Points, in no order, along strands that fork, close into loops and pass close to each other.
In the rows, zero is written as 128.
Two points are linked if the straight distance between their rows is under 117. Some points are linked to none.
K108: [136  70 172 124 166  95 173 122 100 115 114 125 101 102  77 133 144 106
 115 110  73 128  97]
K591: [136 166 107 138 113 139  90 101 127 120 124 147 158 165 169 175 142 128
 147 169 172  96 159]
K729: [ 91 118  74  99 136 118  85 137  94 153 152 104 148 156 162 163 171 163
 135 154 128  55 152]
K760: [132 156 165 145 147  83 139 149 146  87  83 124 133 145 124 194 123  86
 131 177  57 158 141]
K726: [117 138 115 100 113 128 113 118 136  87 164 106 144 154 145 185 130 146
 177 121 137 132 116]
K582: [157  85 177 134 177 125 130 123 172 148 154  76 153  89  85 154 156 104
 139 108  89 136 114]
K302: [106 123 135 144 152 104 191 108 138 128 129 120 118 124 112 189 131 109
 140 142  89 116 102]
K946: [118 197 171 134  85 183 131  88 132 109 117 157 113 140 151 116  44 146
 157 162 148 152 140]
K449: [108 144  90 124 124  68 153 125 156 112 159 136 104 118 128 170 116  83
 149 124 130 194 162]
K217: [146 141 145 159 132 134 139 142 128 100  50 158 116 120 104 136 134 105
  94 186 112 160 135]
K251: [137 104 105 133 126 109  92 154 108 109  65 150 138 128 111 101 174 118
  97 131 153 125 152]
K855: [143 108 139 139 192 110 141 105 200 139 150 168 118 142 169 128  95 153
 102  98 131 161 116]
K65: [114 135 116 152 113 159 130  89 137 130 113 137 139 132 152 150 111 159
 131 166 169  73 110]
K602: [107 153 130 124 109 124 129 128 132 116 118 128 136 155 150 214 139 130
 152 189 133 120 178]
K157: [144  87 131 124 136 112 132 133 178 133 168  72 159 122 111 127 154 101
 168  79 109 176 108]
K341: [119 157 169 116 107  98 121 181  93 121 119  86 129 131 106 170 134  84
 155 168  46 175 189]
K577: [104  75 103 121 131 138 108 137 137 179 154 100 132 111 156  43 134 181
 119  82 178 125 107]
K58: [ 87 139  70  78 105 120 130 123  86  90 162 120 112 158 149 185 118 140
 177 151 130  97 154]
K375: [196 167 156 130 161 174 108 145 169 144 138 157 151  91  96  92 139 117
  66 116 141 126 115]
K781: [138 126  57 157 138 115  83 107  94  85 126 116 118  93 142 112 156 109
 135  51 159  91  70]
K574: [150 122 130 118 125 157  81 146 112 140 116 150 145 135 152  51 142 145
 108 116 159 147 115]
K683: [ 90 129  64 110 101 119 160 135  86 123 141 122 116 165 144 152 129 135
 142 130 120  82 110]
K285: [114 139  89  90 117  90 138 157 125 160 179  82 153 122 124 146 158 100
 162 115 107 146 190]
K121: [114 132 101 163 151 129 135  90 164  94  97 184 114 128 152 105  96 142
 106 125 162 130  89]
K851: [117 142 123 138 154 129 141 119 123 117  89 153 145 164 150 180 135 163
 118 175 140  55  98]
K780: [155 136 194  87 127 177  85 173  95 148 119 137 124 118  94  79 131 176
  83 140 134  83 145]
K603: [160 109  83 142 141 140 114 111 112  91 131 120 124 108 121 114 142 137
 131  52 129  98  26]
K401: [123 107 155  91  81  96  92 108  87  99 146 138  99  89 108  98 128 163
 130  89 201 154 183]
K704: [149  82 158 143 180 145 114 111 169 112 122 133 110 141 140 135 124 183
 120 128 135 151 107]
K535: [133 145 148 133 179  95 160 123 186 154 155 150 127  93 109 188 160  95
 105 129 134 122 156]
K872: [130 101  87 130  88 120  66 153  69 123  81 122 151 141 132  75 172 118
 134 128 158 116 149]
K682: [131 131 130 129  88 168 147 126  94  84  98 128  99  73  57  90 103  88
 118 129 135 125 111]
K981: [159 112 187 142 189 127 149 122 152 190 138 127 129 152 133 152 115 158
  97 134  51 125  96]
K427: [102 118  87 150 122 149 141  83 129  64  69 161 120 123 142  66  94 122
 112 148 152 126  81]
K179: [ 90 101  88  95 143  79  84 158 124 134 151  92 162 136 167 138 182 150
 148 115 144  94 183]
K240: [132 167 135 198  93 112 184  94 158 165 151 133  94 103 126 153  38  82
 135 116 125 158 118]
K457: [109  90  95 109 142 105 109 155 136 174 165 102 144 140 158 106 155 168
 127  89 155 120 139]
K616: [148 119 130 138 128 132 100 166 124  98  30 159 149 150 130  94 158 117
 102 177 146 161 150]
K719: [130 163 171 150 117 153 131  87 158 114 102 185 125 155 182 119  48 164
 169 145 184 133 117]
K891: [115  87 173 124 185 137 165 115 113 109 120 119 115 107  91 167 140 143
 126 149  79 104 107]
K67: [102 120 175  94 172 129 138 130 118  92 149 115 103 131 124 187 103 168
 145 145  86 139 120]
K734: [114 133 109 135  88 150 117 108 109  64  77 156 107  90  98  43 102 101
 109 117 159 144 113]
K671: [134 103  91 139 125 150 125 104 132 124 159 101 147 136 137 124 136 139
 163  71 141 142  57]
K511: [110 158 109  92 128  98 142 162 141 107 164 121 115 135 132 169 130  94
 150 124  90 160 165]
K483: [141 154 102 126 115 164 112 130 152 155 163 136 148 125 158  61 132 115
 128  88 162 171 100]
K202: [131 145 128 146 129 122 131 146 162 161 108 155 126 136 152  95 133 105
 102 149 137 171 149]
K54: [161 108 143 146 149 107 136 155 174 182 139 115 141 185 149 107 126 127
 120 101  87 191 122]
K197: [143 130 156 154 196 110 193 101 111 147 110 158 115 158 126 141 121 149
 103 142  54  99  65]
K225: [ 76 119 116 121 146 130 143 119 116 160 146 115 142 164 165 178 150 187
 126 164 127  48 136]
K386: [ 79 100  69 145  79 147 159 113 113 150 145 105 132 165 157 101  95 144
 153 136 138  77  91]
K489: [117  81 113 128 115 128 127 123 144 120 120 121 124 100 125  96 138 144
 141 113 167 169 139]
K541: [110 155 177 129 121 112 137 114 132  61 116 106 125 150 142 235 115 118
 185 193 107 120 157]
K516: [168 166 183 107 143 199 122 144 132 153 140 137 129 104  97 106 126 143
  76 135 121 122 138]
K164: [121 172 163 117 153  87 153 174 122 112 149 119 130 132 114 161 149  78
 130 143  51 150 151]
K865: [123 132 160 186 123 122 152  92 165 157 119 160 107 156 169 132  51 154
 166 122 147 139 125]
K414: [110  89 103 101  95 148  75 146  92 140  99 106 152 148 135  83 162 156
 143 150 170 142 181]
K679: [122 147 108 152  88 122 172 124 136 146 144 136  91 135 146 157  89  93
 144 140 126 168 138]
K269: [157 188 159 160  68 165 152 106 122 117  84 144 117 160 132 154  49 105
 164 159 130 161 129]
K581: [144  94 149 109 139  83 170 121  99 125 141 147 114  87  51 129 158  75
 110 102 120 103 117]
K536: [160 105 173 133 171 129 117 167 163 183 115 101 138 156 128 135 144 143
 109 131  65 158 114]
K35: [119 115  93  83  84 150  73 135  66 142 137 101 134 123 115 121 153 157
 143 154 165 104 202]
K124: [ 89 174 105 120 127 171 116 114 141 125 156 134 128 140 163  70  85 148
  95 108 124  70  82]
K653: [172 121 147 145 163  98 127 132 205 143 161 115 153 129 135 128 152  93
 145  88 103 210 116]
K943: [181 137 138 151 201 138 110 123 185 125 131 182 132 115 137  90 118 135
  80  94 154 150 110]
K216: [148 181 137 140  72 154 132 132 119 114  93 129 129 165 123 167 111  96
 163 180 104 175 144]
K231: [154 115 173 112  54 107 123 159  70 156  97 135 123 117  70  46 133 109
  90 140 130 104 166]
K271: [129 162 134 172 148  97 220 104 107 132 111 152 126 149 120 173 133  87
 129 130  54 109  72]
K199: [ 84 118  82 128 100 139 103 110 119 172 158 114 142 122 173  25 119 131
 128  95 171 143 119]
K539: [136  89 170 114  73  98 138 142  82 134  96 109 103  86  60 108 127 108
 110 123 126 130 169]
K319: [120 119  53  87  93  98 115 135  85 161 184  81 158  97 125 130 164 106
 151  84 152 111 191]
K501: [ 61 151  84 111  84 168 130  96 115 138 144 122 135 159 178  77  75 151
 132 138 117  54  97]
K433: [156  76 160 108 159 171 107 122 119 103  92 118 137 139 108 134 141 203
 122 136 112 110  94]
K816: [122 109 148 135 129 101 133 155 118  84  70 134 118 122 100 160 157 100
 123 174  96 154 161]
K713: [127 109 134 138 110 142 158 133 116 130 117 126  94  84  82 113 121 121
 124 139 142 137 141]
K147: [127 138  64  70  65 122  95 134  47 151 164  99 133 124 104 108 135 121
 146 104 154 120 208]
K242: [138 137 144 138  99 118 149 173 113 164  95 144 112 103  83  44 121  90
  64 125 110 117 145]
K774: [114 106 114 136 147 126  98  98 140 102 110 153 139 128 170 107 135 146
 145 113 188 177  90]
K675: [136 125 104 120 120 128 111 117 155 120 192  94 162 147 150 146 154 118
 172  84 145 161 101]
K333: [136 146 119 120 153  85 156 133 142 135 160 153 118  78  81 143 167  75
 101  87 146 114 141]
K63: [138 129 167 205 125 131 163  76 175 155 143 147  96 112 132 177  36 128
 143 115 135 150 112]
K327: [152  74 187 100 158 151 108 158 102 142 101 127 124 139 106  91 152 199
  88 120 119  72 113]
K130: [125 185  87 136 146 149  91 118 132 143 184 141 131 123 170 109 131 141
 110  87 159  64  89]
K211: [117 126  67 150 143 122 102 113 128 127 170 136 110  86 140 124 147 127
 119  75 184  88  96]
K435: [124 134 124 137 126 104 137 175 134 176  88 146 124 134 132  83 136 107
  71 164 108 128 170]
K662: [138 159 118 101  77 151 132 155  96  94 116  90 131 136 101 176 148  87
 170 170  89 158 169]
K120: [135 137 119 125 148 163  91 149 132 136 108 150 139 148 154  51 114 156
  80 119 129  92  85]
K903: [121 126 140  92 120 152 122 125 120 100 172 106 110 109 110 172 140 161
 152 124 132 116 138]
K585: [133  87 156 141 162 111 155 112 187 187 174  92 136  69 100 167 139 114
 117 113 119 136 141]
K736: [153 186 177 101 144 149 110 136 128  48 118 124 146 136 121 212 144 120
 153 170 106 135 140]

How many points has the smallest loop of links through each point below? Write - if it is on no loop.
K285 | 13
K683 | 12
K375 | 8
K197 | 13
K713 | 7

A piece is all that can be reached along the links. How many separate loops has the piece of each point below (a circle has one, a figure eight two, a Y none), and how many tips (points with one link)?
K197 | loops 3, tips 1
K943 | loops 1, tips 0
K719 | loops 2, tips 0
K427 | loops 1, tips 1

Name the points in between on the shortest way along the links from the first point to the second, in order.
K581; K386 | K108 K891 K67 K903 K726 K58 K683
K240; K872 | K679 K449 K511 K285 K319 K147 K35 K414
K54; K211 | K653 K157 K675 K671 K603 K781
K602; K726 | K591 K65 K851 K225 K729 K179 K457 K577 K199 K483 K574 K120 K124 K501 K386 K683 K58
K865; K616 | K63 K240 K679 K449 K511 K164 K760 K816 K217
